A landscape with many valleys, sampled at points; each row gives a point and its height.
A ball rolls from a point to the lowest of its 2 nearest points, and stops where none of them is lower. Distance is the straight distance between rows; heights are no part of it.
(1152): [129 112 102 115  84 152 132 146  91 103 116 101 129  79 123  96 128 131
  96 101 121  88 135 125 132 110  80 215 101 121 138 131 154 154 108 188
 197 141 100 116 119 110  75]  height 818
(1079): [140 130 125 115 103 153 119 115 133  76 140 130 139 135  99 166 131 161
 135 127 124 106 136  66 144  94 142  67 176 131 143 132 200 120 110  91
 154 121 163 141 147 127 152]  height 494
(329): [169 138  86 128 111 162 127 146 142 102 121 155 122 103 110 153 159 138
  42 142 144 104 167 106 119  93 153 139 162 134  75 155 189 110 119  79
 138 125 156  65 144 142 106]  height 629
(582): [ 93 145 113 131 105 106 118 149 106 136 105 121 104 146 116 138  96  98
 156 124 127 154 142 121 169 149  85 170  82 106 150 114 119 135 131 180
 118 104 139 106  51 144  96]  height 812
(771): [133 142 168 152 121 146  76 116 148 122 134 161 111 188  99 193 130 111
 129 142 158 150 159 112 111  97 177  78 159 145 106 125 194 111 128  93
  93 149 154 135 160 134 154]  height 498
(882): [141 119 159 205 165 132  79 149 154 120 142 174  98 143  98 191 115 101
  79 158 152 131 191 150 163 136 178 112 107 154  61  98 108 112 128  84
  58 156 155  92  80 110 126]  height 449
(1235): [ 94 167  86 120 141 138 156 147 105 128 108 132 135 120 122  95 101  94
 137  78 169 170 134 121 120 143 101 211 141  78 131 125 102 148 115 206
 168 155 111 124  55 147 102]  height 443
(1383): [125 110 183 136  77 118 130 105 149 101 145 100 142 112 132  55 135  73
 127 119 101  60 170 157 108 114 157 152  53 108 141 128  87 133 161 140
 110 104 124  83 123  91  84]  height 879
(1260): [153 102 174 133 123  79 175 118 132 173 124 125 108 130 177 100 150 126
 152 157 102 104 138 175 143 135 127 135  71 168 153  89  82 138 148 123
  85 106 119 114 128  97  81]  height 307
(830): [123 158 133 143 169 113 125 111 146 176 137 153 127 163 157 137 150 131
 146 108 127 149 143 192  79 186 151 117 144 127 100 122 132 119 180 115
  55 130 128 124 172 136 156]  height 236
(855): [125 179 150 153 131  71 147 113 158 161 136 144 164 139 161 151 118  76
 142  90  99 138 186 174 106 180 151 145  67 129 137  86  64 110 169 132
  83 135 150  98  66 101 123]  height 145
(1143): [107 141 106  99 103 139 171 128 120 156 111  91 153 108 134  56 112 138
 170  51 141 129 104 127 112 118  88 197  97 132 184 124 104 170 149 177
 203 126 105 129 115  95  88]  height 757
(401): [140 115 156 194 148 128  90 143 137 115 141 131  82 129  74 151 131 104
  64 167 134 100 171 140 187 123 168 130  91 132  48 116  99 110 108  86
  68 125 165  87  74 101 117]  height 385
(122): [138 117 146 171 186  92  91 158 117 157 133 170  85 176 134 174 107 122
  94 225 150 209 106 165 124 144 147  83 163 142  91 121 122 124 123 160
  96 130 101 157 119 182 141]  height 566
(809): [113 181  90 103 146 174 134 104 117 127 127 122 178  97 175 110 158 127
 157  79 119 140 102 119  86 125 135 157 159  90 122 168 152 139 150 101
 148 100 138 126 201 123 160]  height 677
(1308): [110 179  97 115 150 108 188 135 122 167 111 134 141 132 133  77 119 109
 139  68 154 148 128 135  96 152 114 201 146  96 143 126  65 143 133 214
 165 169 132 120  68 118  75]  height 393
(475): [101 132 126 106  92 124  92 121 139 148 152 125 143 163  98 154  98 115
 194  89 119 137 133  58 159 147 112 104 129 118 188 135 133 114 156 104
 120 121 157 140  96 134 168]  height 658
(373): [ 75 162 145 140 114 157 110 159 109  75 135 127  91 118 114 170  82  69
 170 126 132 155 163 127 131 114 126 155  90  60  97 142 153 127  67 148
 125 106 174  91 112 175 131]  height 766
(319): [138 145 173 127 182 132 104 107 134 144 163 159 134 164 120 171 117 148
 145 154 144 184 100 126 115 135 167  59 190 118 111 145 147 119 125 115
 151 144 130 197 181 172 175]  height 496
(94): [143 115  63  84  93 123 146 121 126 120 113 102 180 104 124 124 126 164
 145  72 119 111 111  53 154 142  77 148 160 115 185 150 121 123 150 123
 176 150 159 131  96 137 138]  height 584
(241): [122 132  89 106 116 150 155 137 100 114  95 106 155  97 136 107 117 136
 128  73 144 133 113  97 136 120  81 206 109 107 163 137 142 165 123 177
 217 142  97 126 121 114  94]  height 788
(1278): [133 105 139 137  70 132 113 102 144  91 145 101 100 114 128  70 137  82
 110 116  99  58 157 143 142  94 142 166  64 126 145 123 142 136 141 127
 137  95 132  97 131 104  86]  height 868
(110): [147  93 175 141  98 132 129 120 114 107 129  93  89 108  89  65 149 121
  52 159  87  54 120 171 142 113 141 168  73 135  97 114  86 135  97 130
 140 133 136  93  94 102  78]  height 511
(954): [113 146 180 178 126 130  72 141 152 102 148 137  92 188  88 206 121 128
 135 175 165 160 147 121 139  89 156  60 142 127  88 131 211 110  95 123
 122 169 175 150 140 178 146]  height 458
(974): [122 138 169 158 140 103  76 141 122 131 129 145  99 197  97 197  94 134
 143 194 145 184 135  98 153 125 136  49 137 122 105 124 168 107  98 144
 112 142 172 162  98 167 159]  height 415
(1354): [126 134  85 113 131 139 135 141 106 109 102 135 123 103 129 132 109 134
  99 151 136 162 113 128 134 126 113 169 148 120 123 124 150 126  99 156
 148 127 100 110 101 159 110]  height 340
(196): [ 86 111 117 123 175 143 160 158 116 144 112 120 100 101 136  76 127 136
 142 133 139 163 104 163 132 137 107 161 123 126 101 108 109 145 100 199
 139 139  52 136 135 141 110]  height 542
(562): [ 83 112 120 140 127 130 123 121 106 135 124 113 112 150 105 132  55  88
 227 103 153 177  87  88 153 120  94 158  78 107 175 139 119 137  99 165
 149 123 109 158  86 143 167]  height 382
(943): [148 101 115 106  64 133 139 116 125 108 127 103 118 108 132  88 149 133
  81 120 101  66 139 138 131  92 114 180 101 138 149 120 162 146 131 136
 165 108 127 101 127 108  73]  height 849
(1180): [126 189 115 130 130 186  97 126 138 114 124 179 141 149 131 193 140 113
 129  82 135 142 183 127  75 131 182 118 165 116  89 136 195 114 120  87
 105 146 178  90 149 151 177]  height 572
(1058): [121 135 106  95 153 180 161 149 113 104 115 145 142  59 158 111 145 133
  95 128 137 130 129 127 107 119 128 190 161  86  96 156 128 150 102 153
 175 142  83 107 161 145  95]  height 663
(888): [163 101 140 160 136  84 119 110 152 158 138 127 103 158 137 149 182 182
 104 188 125 128 118 154 151 104 130  58 140 208 124  98 131 123 160  89
  84 130 109 145 152  85  95]  height 543
(266): [127  93 146 129 131  79 135 108 142 185 161 106 154 157 129 110 146 156
 176 120 109 127  77 140 138 180  97  87 137 188 195 119  83 110 174  99
  98 140 146 158 120 114 154]  height 736
(364): [111 193  90 107 148 154 158 124 126 122 117 131 177  93 176  96 147 103
 167  45 141 148 105 121  96 125 125 194 146  62 136 178 115 149 143 136
 161 113 145 122 174 121 131]  height 702
(1008): [118 173 140 140 101 157  72 120 155 134 113 171 122 174 117 199 139  99
 131  90 140 146 182 109 110 137 173 103 133 140 100 118 177 106 147  92
  67 138 168  96 142 121 162]  height 535
(759): [120 151 144 128 172 163 121  97 120 125 144 165 140 152 127 174 106 114
 178 134 152 183  95 128 105 115 156 115 162  95 123 149 155 126 114 132
 145 126 123 156 155 175 159]  height 459
(925): [ 91 168  94 101 136 144 157 113 124 148 125 112 154 108 145  74 126  90
 186  25 150 165 106 123  97 107 107 199 110  77 154 144  89 157 155 172
 173 114 114 130 129 103 116]  height 728
(134): [135 102 166 176 121  94  88 105 143 171 144 134 122 182 133 160 175 159
 132 149 152 138 133 104 137 137 153  60 162 185 147 105 133 120 177  77
  75 150 134 178 183  80 161]  height 837
(347): [130  92 134 124 127 121 111 138 132 100 161 129 140 139  93 136  81 123
 181 128 118 111  94  73 173 112 102  68 151 142 189 129 140 122 108 138
 178 142 114 195 120 144 182]  height 491
(934): [101 154 153 143 113 143  90 140 130 107 140 156 101 160 120 169  92  52
 174 124 148 146 180 117 131 129 151 146  97  77 119 140 159 123  98 137
  83 112 154  91 110 157 143]  height 780
(262): [149 132 109 124 106 167 118 166 146 103 125 143 125 106 101 123 137 119
  37 130 120  75 183 105 139 110 145 162 129 112  67 148 153 127 117 100
 131 125 183  57  98 133  82]  height 680
(1054): [155 104 158 205 171 105  90 154 147 146 142 164  90 171 123 177 110 103
  78 194 164 151 151 167 141 144 164 101 127 144  79 105 102 113 129 105
  58 147 120 111 104 127 137]  height 493
(1044): [159 115  99  94 119  88 184 115 126 167 104 107 170 113 130  90 130 223
 131 107 109 119  71 106 127 161  78 108 165 171 181 131  87 116 139 127
 157 159 124 143 109 133 105]  height 517
(621): [144 118 133 130 113 133 132 125 156 120 138 134 122 114 122 108 143  92
  78 134 140 101 163 157 122 123 162 144 118 130 113 125 132 129 123 109
 103  97 118  90 126 129  94]  height 596
(380): [168 148 161 105  88 117 190 135 127 140 111 124 159 111 154  95 127 107
  64 115  86  80 157 139  97 132 137 157 118 141 121 101  76 123 143 137
 125 136 159  84  85 100  53]  height 579
(591): [125  86 176 148 136 157  95 136 157 124 159 167  85 159 159 106 149  96
 140 160 186 112 184 160 110 105 182  99 112 119  96 145 131 139 138  91
  58 122 120 110 214 109 158]  height 553
(381): [ 97 152 134 115  87 179 114 162 109  63 126 126 112  98 131 131 100  67
 130 103 123 114 178 110 133 107 138 174  97  59  99 145 151 139  90 146
 148 103 175  88 103 156 109]  height 749
(358): [102 144  99 124 162 175 172 159 110 109 110 123 145  69 148 104 139 104
 101  99 161 128 144 105  91 133 108 218 146  62  98 147  94 157 101 194
 195 177  92 107 124 121  79]  height 690
(1347): [114 182 139 121 181 178 125 119 140 109 150 181 144 134 150 167 122  96
 150 120 141 175 137 155  70 128 187 124 182  84  90 149 154 121 123 122
 125 124 127 126 186 169 165]  height 492
(306): [153 148  81 104 159 124 173 123 126 151 109 146 165 103 153 119 180 197
  93 157 131 133 109 142  82 145 124 130 200 131  94 148 160 115 154 103
 130 140 138 117 190 162 125]  height 616
(343): [104 119 109 138 118  91  93 142  84 131 102 106  89 156  98 161  95 138
 146 154 112 175 107 114 180 139  87 131  98 127 145 112 125 113 103 162
 115 111 135 132  56 151 129]  height 829
(1061): [127 108 140 108 139 156 142 127 125  43 125 113 129  94 115 148 139 159
 144 151 105  91  69  90 137  77 132  62 138 116 153 151 184 152  80 106
 180 119  96 197 192 118 145]  height 364
(58): [157 118 190 147 130  92 170 125 148 160 135 121 126 112 161 111 135 105
 113 143 103  94 169 184 117 138 173 118  70 150 101  92  51 122 155  99
  74 124 141 107 113  93  99]  height 246
(526): [116 129 113 123 149 188 130 188  81  58 103 134 103  69 102 168 124 117
  90 160 117 149  98 143 117  93 131 154 135 108  87 143 137 126  17 160
 173 151 111 127 148 168 132]  height 662
(523): [145 157 109 128  76 115 128 107 148 142 122 109 154 137 144 127 168 124
 117  80 101 103 159 133 123 131 135 143 107 153 163 122 161 129 162 108
 119  88 178  86 119 100  96]  height 330
(1323): [120 136  95 118 140 174 150 179  69  69  91 100 105  84 103 159 118 132
 127 115 112 156  80 115 130 104 103 165 115 106 128 152 163 144  30 177
 186 156  90 142 151 123 127]  height 694
(677): [105 138 143 103 137 124 195 146 116 163 118 114 124 117 146  55 117 126
 140  96 127 135 134 149  99 153  99 191 108 132 144  95  78 152 115 215
 166 155  85 126  86 124  60]  height 452
(1100): [138  91 146 119 116  81 155 120 115 173 109 116  98 136 141  98 149 167
 142 167  95 105 104 159 161 123  99 132  87 183 161  93 114 145 137 141
 116 109  81 129 122 102  82]  height 374
(205): [129 131 120 126 148 127 118 128 111 112 124 141 115 145 113 160 101 124
 129 169 142 168 110 117 132 117 129 112 142 124 132 130 161 122 104 136
 127 105 120 140 118 163 141]  height 407
(880): [133 130 138 140 152 106 107 107 136 191 140 141 128 183 123 160 126 135
 151 145 138 162 115 137 115 163 141 109 150 137 139 135 123 116 173 124
  86 120 122 148 144 143 162]  height 313
(742): [157  83 178 184 136 114 106 122 130 111 125 100  74 116  72 101 146 114
  57 185 124  70 133 163 163 123 162 149  69 134  73 111  68 122  98 103
 105 120 154  98  98  90 111]  height 460
(1377): [159 144  89  99 139  97 184 126 119 171 100 131 171 116 137 121 154 215
 102 140 126 141  91 122 107 152 100 117 185 143 141 142 120 107 155 123
 150 154 130 125 137 155 116]  height 574
(151): [144 147 152 163 120  59 158 101 142 185 128 127 145 160 166 145 107  90
 189 115 122 142 144 173 143 155 129 146  57 131 181  99  60 122 170 135
  86 113 137 113  86  99 120]  height 201
(1372): [120  96 145 104 129 155 129 121 115  92 136 110 101 114 137 129 141 145
 173 164 122  91  91 109 144  68 121  83 101 133 151 143 160 155 123 103
 154 110  69 195 212 107 157]  height 280
(549): [133 103 152 118 148 170 103 136 147 106 160 154  82 116 139 106 160 117
 133 174 160 109 143 151 127  67 162  98 130 144  84 131 161 145 128  71
 100 115  98 125 217 123 134]  height 585
(619): [109 118 111 101 135 154 136 103 124 123 136 111 148 107 126 118 120 134
 190  91 117 127  81  88 126 115 112 120 138 122 176 151 129 143 140 119
 170 110 102 168 172 128 168]  height 476
(786): [ 97 101  90  93  89 135 133 115 127 136 134  89 157 127 113  98  89 112
 190  43 129 133  95  70 153 125  80 165 103 127 195 145 107 148 150 140
 171 127 119 154  78 122 139]  height 591
(488): [105 151 148 106 157 182 165 122 142 106 108 100 160  71 124  77 122 103
  85 124 165 134 155 163  72 149 162 174 120  50  62 160  69 146 135 148
 145 139 116 106 124 151  95]  height 720
(271): [ 99  85 117 135 127 115 124 143 113 132 125 120  82 101 123 105 117 117
 130 169 134 128 106 170 139 134 111 153 105 143 113 113 107 132  91 167
 116 113  71 136 115 145 122]  height 577
(610): [174 141  83 102 165 127 147 143 117 103 104 158 156 105 136 159 127 198
  72 177 128 161 104 103 106 110 131  89 220 113 101 149 169 118 117 132
 169 143 106 140 165 164 139]  height 659
(90): [128 156 103 100 163 170 149 129 131 124 132 139 160  93 180 115 182 157
 129 110 122 136 129 148  87 136 136 142 179 115  81 149 177 134 162  92
 131 109 135 117 220 144 156]  height 650
(308): [115 136 123 137 106 115  78 107 142 165 148 132 165 170 113 156 138 126
 159  79 117 132 129  92 138 181 128  98 155 151 174 130 153  96 157  78
  97 157 169 143 107 110 186]  height 687
(188): [130 108 118 139 107  82  95 115 153 174 172 117 156 162 125 146 129 113
 174  87 103 130 105 103 166 194  96  93 142 170 205 121 109  97 176  89
  90 174 169 147  92 106 183]  height 710
(462): [130  94 126 122 139 102 110 120 127 107 137 120 124 136 117 121 107 163
 141 170 126 123  85  95 155 110 112  61 151 155 151 123 146 131 116 140
 156 118  91 201 144 131 159]  height 540
(844): [133 105 116 105 124 175 132 147 126  91 119 132 119  71 129  95 135 125
  54 150 136  85 141 138 115 104 138 188 128 113  96 143 137 146  90 122
 175 125 104  99 148 141  99]  height 626
(754): [142 105 179 187 190  99 119 136 153 137 130 125 107 130 110 134 115 116
  66 193 139 133 144 184 133 149 165 125 108 140  56 106  55 120 107 101
  65 129 120 102  90 139 117]  height 526
(463): [169 143  76 121 107 152 132 120 127 112 117 139 151 111 143 158 171 159
  83 134 135 125 151  97  96 105 141 108 189 140 108 146 202 109 137  65
 140 121 160  94 171 120 131]  height 583
(270): [108 118 137 150  86 122  87 139 116 122 117 121  73 149 126 151  90  73
 169 138 129 134 166 115 162 135 113 156  57  92 137 115 135 131 113 159
  92  88 144  99  88 131 130]  height 796
(1245): [137 123 184 143 174 110 105 122 136 180 158 164 111 202 136 162 133 149
 140 188 178 196 131 143 123 126 160  54 168 118  97 138 131 128 131 135
 116 147 120 205 193 166 191]  height 523
(1246): [151 171 121 159  94 127 127 120 147 142 114 132 155 130 153 141 187 116
  91  72  97  93 174 148 108 144 159 127 103 179 113 117 163 100 156  85
  95 126 189  75 133  78 102]  height 408
(1240): [122 165 154 157 140  95 141 116 154 161 127 144 141 136 171 130 165 107
 127  94 109 118 165 184  79 183 160 116 114 148 103 113 110 120 156 103
  59 124 142  96 137 112 127]  height 161
(1067): [112 109 113 116  95  93  88 164  94 100 106  99  92 128  76 157  74 187
 132 160  85 106 110  73 191 121  66  46 157 119 142 115 136 110  75 153
 145 125 166 153  84 141 143]  height 786
(1169): [ 99  93 132 141 129 125 113 136 109 109 137 110 119 142  91 141  66 115
 209 141 130 147  76  82 165 122 101  95  94 131 175 138 126 129  96 157
 164 142 115 188 107 150 189]  height 438
(682): [141 140 151 161 146 105  86 117 130 161 131 162 110 209 119 195 106 116
 141 176 154 182 132 118 139 133 148  94 124 126 140 122 135 116 144 135
  82 132 127 146 108 138 162]  height 367
(848): [103  84 126 114 113 150 125 103 122 115 130 114 102 115 151 110 129 109
 178 148 146  92 113 123 144  89 124 138  81 116 162 135 148 152 126 125
 140  87  75 156 197 108 151]  height 363
(1208): [127 112 109 101 116 124 102 164  95  67  96  93 114 112  74 144  80 176
 143 138 100 102  96  75 189 111  66  85 148 132 145 128 155 119  62 164
 178 138 123 180 103 139 162]  height 760
(1040): [125 112 133 137 139 150 106 159  95  70 131 138  77 103 105 151 112  94
 126 179 126 144  99 154 125  84 140 136 121 127  83 126 135 123  43 146
 143 128 109 134 149 167 147]  height 635
(1294): [ 95 163 133 113 156 138 151 126 160 128 147 146 160 105 144  99 151  89
 122  87 138 132 166 183  48 182 184 133 130  84  64 154  82 123 161 125
  79 128 132 107 131 156 140]  height 745
(902): [178 153 122 149 114 118 161 127 138 155 118 149 149 117 150 162 168 140
  65 118  92  98 161 158 113 134 152 127 125 189 113  94 132 111 145  89
 105 129 163  77 110  95  80]  height 472
(1122): [ 89 127  93  80  76 134 112 127 126 142 150 110 158 128 108 131  92 111
 202  58 118 130 127  58 165 152  73 125 128 111 197 139 111 125 164 125
 135 122 177 128  60 144 149]  height 631
(404): [165  95  81  91 122 118 150 131 112 109  90  93 161  95 109 104 112 227
 106 123 117  85 103  94 160 130  66 111 169 152 177 132 129 124 112 149
 189 151  76 166 119 117 122]  height 661
(1170): [108 162 140 104 141 165 188 136 133 110 111 115 170  71 151  75 138  94
  99  92 165 122 160 143  61 121 134 195 148  51  93 148  67 146 142 195
 172 164 125  99 109 132  75]  height 709
(1024): [117  75 130 143 124 121  94 152  95 109 131 135  49 119 117 124 119 100
 123 194 135 118  93 171 137  98 121 130  92 146 101 119 121 131  71 150
 116 116  83 148 155 147 161]  height 608
(628): [167  97 139 163 135  48 116 101 133 163 140 106 131 157 123 156 138 193
 128 176 109 132 101 133 176 116 111  61 149 193 161  78 113 111 160  90
  93 142 126 158 106  84 125]  height 508
(877): [ 92 123 126 123 171 105 183 137 118 189 117 113 100 133 127  58 105 143
 171 116 142 167  97 157 133 151  88 172 100 136 144 103  86 140 117 208
 138 143  64 136  96 127 105]  height 501
(711): [152 143 187 139 115  94 164 115 147 136 130 126 153 121 151 139 108  77
  99 130  81 115 188 165 107 142 160 136  58 148 108  73  42 118 165 118
  90 138 157  99  65  81  96]  height 198
(35): [145 107  90  96  86 100 130 120 113 124 104  95 151 135  96 126 123 195
 124 114 110 109 114  75 180 134  73 131 133 141 186 122 133 124 138 133
 149 123 136 129  68 123 111]  height 524
(81): [125  93 180 162  89  92 128 118 139 101 136  95 123 132 129 100 119  68
 134 138 125  92 174 160 137 132 160 155  22 105 142 122  63 127 147 142
  91 115 141 102  83  88 102]  height 885
(460): [110 209 104 123 187 163 119 106 117 135 142 179 165 114 174 148 127 102
 165  69 131 169 109 147  57 146 166 145 178  67  92 169 138 112 139 124
 116 134 148 148 180 152 174]  height 522
(226): [119 115 156 152 154 106  85 109 153 181 157 132 135 180 135 122 174 167
 132 134 127 135 119 128 125 181 125  57 193 176 115 133 145 106 186  86
  98 161 142 191 192 105 186]  height 824
(11): [158 105 105 113 110 144 112 126 127  83 132 149  88 108 120 125 147 148
  55 175 130 107 118 134 131  72 126 113 141 163  99 135 185 137 100  91
 139 109 101 111 145 124 110]  height 617
(906): [150 162  90 104 117 153 128 125 126 106 119 144 159 137 127 175 130 147
 120 121 132 143 134  83 110 114 146 114 179 103 139 147 189 112 123  91
 144 129 169 121 136 147 155]  height 541
(1031): [122 137 123 151 141  82 128 100 140 195 139 137 143 174 137 134 102 103
 202 103 149 166 101 149 131 169 118 144  92 124 174 131  69 129 167 147
  85 130 120 126  92 135 137]  height 262
(491): [113 104 122 106 147 119 131  96 140 178 153 106 149 138 145  84 159 167
 183 120 129 124  83 132 121 151 108 103 147 161 153 129 116 124 181 106
 114 115 125 160 171 136 168]  height 761
(510): [133 113 121  84 135  88 178 116 131 179 103 109 142 128 133  85 152 215
 149 141 102 120  83 139 136 139  83 115 129 185 164 111 102 125 137 135
 137 117  89 148 129 117 102]  height 451
(1336): [ 85 162 123 116 112 144 135 144 118  92 112 111 146 113 126  98 111  63
 118  84 152 140 173 119 113 146 121 209 122  67 118 126  83 138 122 210
 161 139 143  99  53 145  92]  height 478
(1345): [131 131  95 112 133 123 125  97 134 145 159 112 174 130 141 113 141 163
 138  98 123 121  96 106 111 168 118 104 193 153 160 139 147 115 165  86
 138 125 154 156 152 120 171]  height 787
(1263): [127 144 121 127  99  98 128  94 134 166 126 112 148 144 153 110 155 115
 163  91 124 124 128 146 114 143 129 152 102 146 173 120 119 120 160 118
 103  90 137 112 131 119 116]  height 296
(1254): [149  98 119 130 119 111 105 110 137 127 136 132  86 135 121 126 159 165
 100 180 133 116 110 143 140  78 124  82 135 186 124 119 167 127 133  97
 112 113  97 128 144 119 109]  height 578
(753): [139 129 127 121 153 120 114 111 133 147 161 139 154 136 135 114 158 167
 109 123 118 128 106 102 114 172 130  46 230 162 137 131 166 105 154  83
 135 144 153 186 186 125 188]  height 807
(166): [152 112 115 111 130 146 142 134 132  60 135 132 162 112 118 142 123 171
 135 121 105  87  96  66 153  94 120  59 188 132 173 129 169 137  88 110
 184 125 127 175 166 120 160]  height 433
(1325): [129 166 156 135 118  94 146 103 140 175 135 119 149 145 176  80 164 106
 168  82 105 115 157 182  93 171 139 130  85 140 142 126 104 117 169 122
  88 105 136 104 157 100 133]  height 231
(1395): [ 99 123 116 121  94 107 103 145  93 119 103 108  83 143  93 171  87 162
 120 154 109 135 127  72 181 129  82  91 127 112 144 123 163 121 113 130
 116 103 160 112  78 125 113]  height 811
(1399): [103 112 116 152 134  98 120 111 121 171 121 122 113 174 137 106  71  82
 204 101 170 180 105 122 150 151 100 166  70 108 175 137  86 137 134 181
 101 120 105 132  78 134 142]  height 321
(170): [117 124 111 111  76 168 104 175 104  96 119 126 108  95 108 131 115 103
  69 129 110  93 171 103 143 117 108 180 118  81  81 145 154 134  95 138
 155 116 181  72 104 146  84]  height 722
(1047): [144  91  69  94 102 128 156 135 119 104 112  98 169  77 117  95 104 173
 136  70 116  89  92  68 164 126  63 130 143 139 193 136 111 142 129 134
 198 150  93 156 122 113 138]  height 612
(875): [ 94 124 134 116 154 159 137 111 124 127 127 127 126 111 144 128 111 103
 204 127 141 147  90 109 125 102 130 137 106 101 148 143 131 154 124 134
 142  91  84 158 174 134 158]  height 424
(1289): [156 129 128 103 169 150 129 123 131 104 141 143 138 121 142 155 154 180
  92 174 129 148 104 108 109  93 148  56 205 130 102 139 183 128 128 100
 160 126 122 166 200 145 148]  height 634
(1197): [113 164 118 105 131 158 148 122 156  89 133 135 169  89 152 100 139  75
  92  91 153 116 174 153  76 140 171 166 135  65  89 151  97 134 148 125
 131 115 134 101 135 147 124]  height 732
(517): [138  89 175 186 144 134  82 141 153 133 152 180  82 178 138 153 123  93
 105 167 185 139 169 170 123 126 183  96 118 134 102 124 120 125 139  97
  41 136 117 120 161 105 149]  height 525
(1025): [143 110 130 103 159 171 114 128 142 105 144 145 109 129 140 129 167 165
 119 184 134 128 120 136 118  75 135  70 165 153  78 124 182 140 141  81
 121 109 103 160 223 135 144]  height 611
(1117): [146  92 115 131 118  64 120 110 135 146 116 106 135 149 108 128 127 181
 128 157 102 122  91 111 179 138  94  89 127 178 185 108 118 126 141 123
 121 116 109 147  70 109 111]  height 457
(256): [141  91 125 137 101 158 101 140 115 104 128 119  75  96  88  83 153 128
  40 165 109  67 126 154 154 101 137 167 110 144  81 123 129 138  79 114
 154 122 121  98 119 116 110]  height 568
(570): [135 123  85 107 112 156 135 166  69  75  76  84 119  85  98 152  94 172
 126 114 107 127  96  86 155 110  78 142 122 115 140 156 159 137  68 167
 194 153 105 162 125 112 140]  height 725
(590): [180 138 139 136  83 122 165 134 138 121 130 128 134 121 133 134 144 126
  62 114  78  82 163 136 145 106 135 156 101 166 116  96 123 109 150 105
 114 133 181  62  86  85  59]  height 531
(176): [150 125 177 168 160 112  86 146 136 148 145 177  94 203 134 176 118 125
  97 213 166 196 133 152 113 117 165  57 157 144  86 132 147 132 112 131
 114 143 117 178 158 168 154]  height 545
(277): [149 111 165 148 163 126 141 136 150 134 131 140 121 118 109 109 136 136
  45 170 124  99 147 176 124 135 169 123 126 147  74 117  91 126 119  94
  85 114 115  88 103 136  90]  height 557
(6): [ 93  87 106  97 120 148 153 119 132 132 141  78 154  97 131  85 106 133
 200  70 120 112  73  89 154 112  89 140 104 139 195 145 104 163 154 126
 173 126  74 172 150 107 144]  height 536
(1186): [135 134 155 106 107 133 171 120 146 142 129 123 150 107 149  78 150 116
  87 122 110  96 155 169  99 140 141 156 117 137 114 114  99 140 137 143
 119 113 129  98 133 129  68]  height 607
(1134): [129 205 119 155 128  96 134 110 146 163 117 152 167 152 159 154 156 118
 131  68  97 137 156 168  96 187 140 144 104 133 129 103 107 107 158 110
  94 132 166 105  87 114 129]  height 62

For each start below, name the point where the ball stops.
(1197) -> (401)
(343) -> (1308)
(1345) -> (1372)
(1383) -> (1134)
(1289) -> (401)
(1377) -> (1134)
(582) -> (1372)
(347) -> (1134)

Write out the way that a ball takes from each point below.
(610) -> (306), (1377), (1044), (510), (1100), (1260), (58), (711), (855), (1134)
(809) -> (90), (306), (1377), (1044), (510), (1100), (1260), (58), (711), (855), (1134)
(226) -> (753), (1345), (491), (266), (188), (308), (475), (1122), (786), (6), (619), (875), (848), (1372)
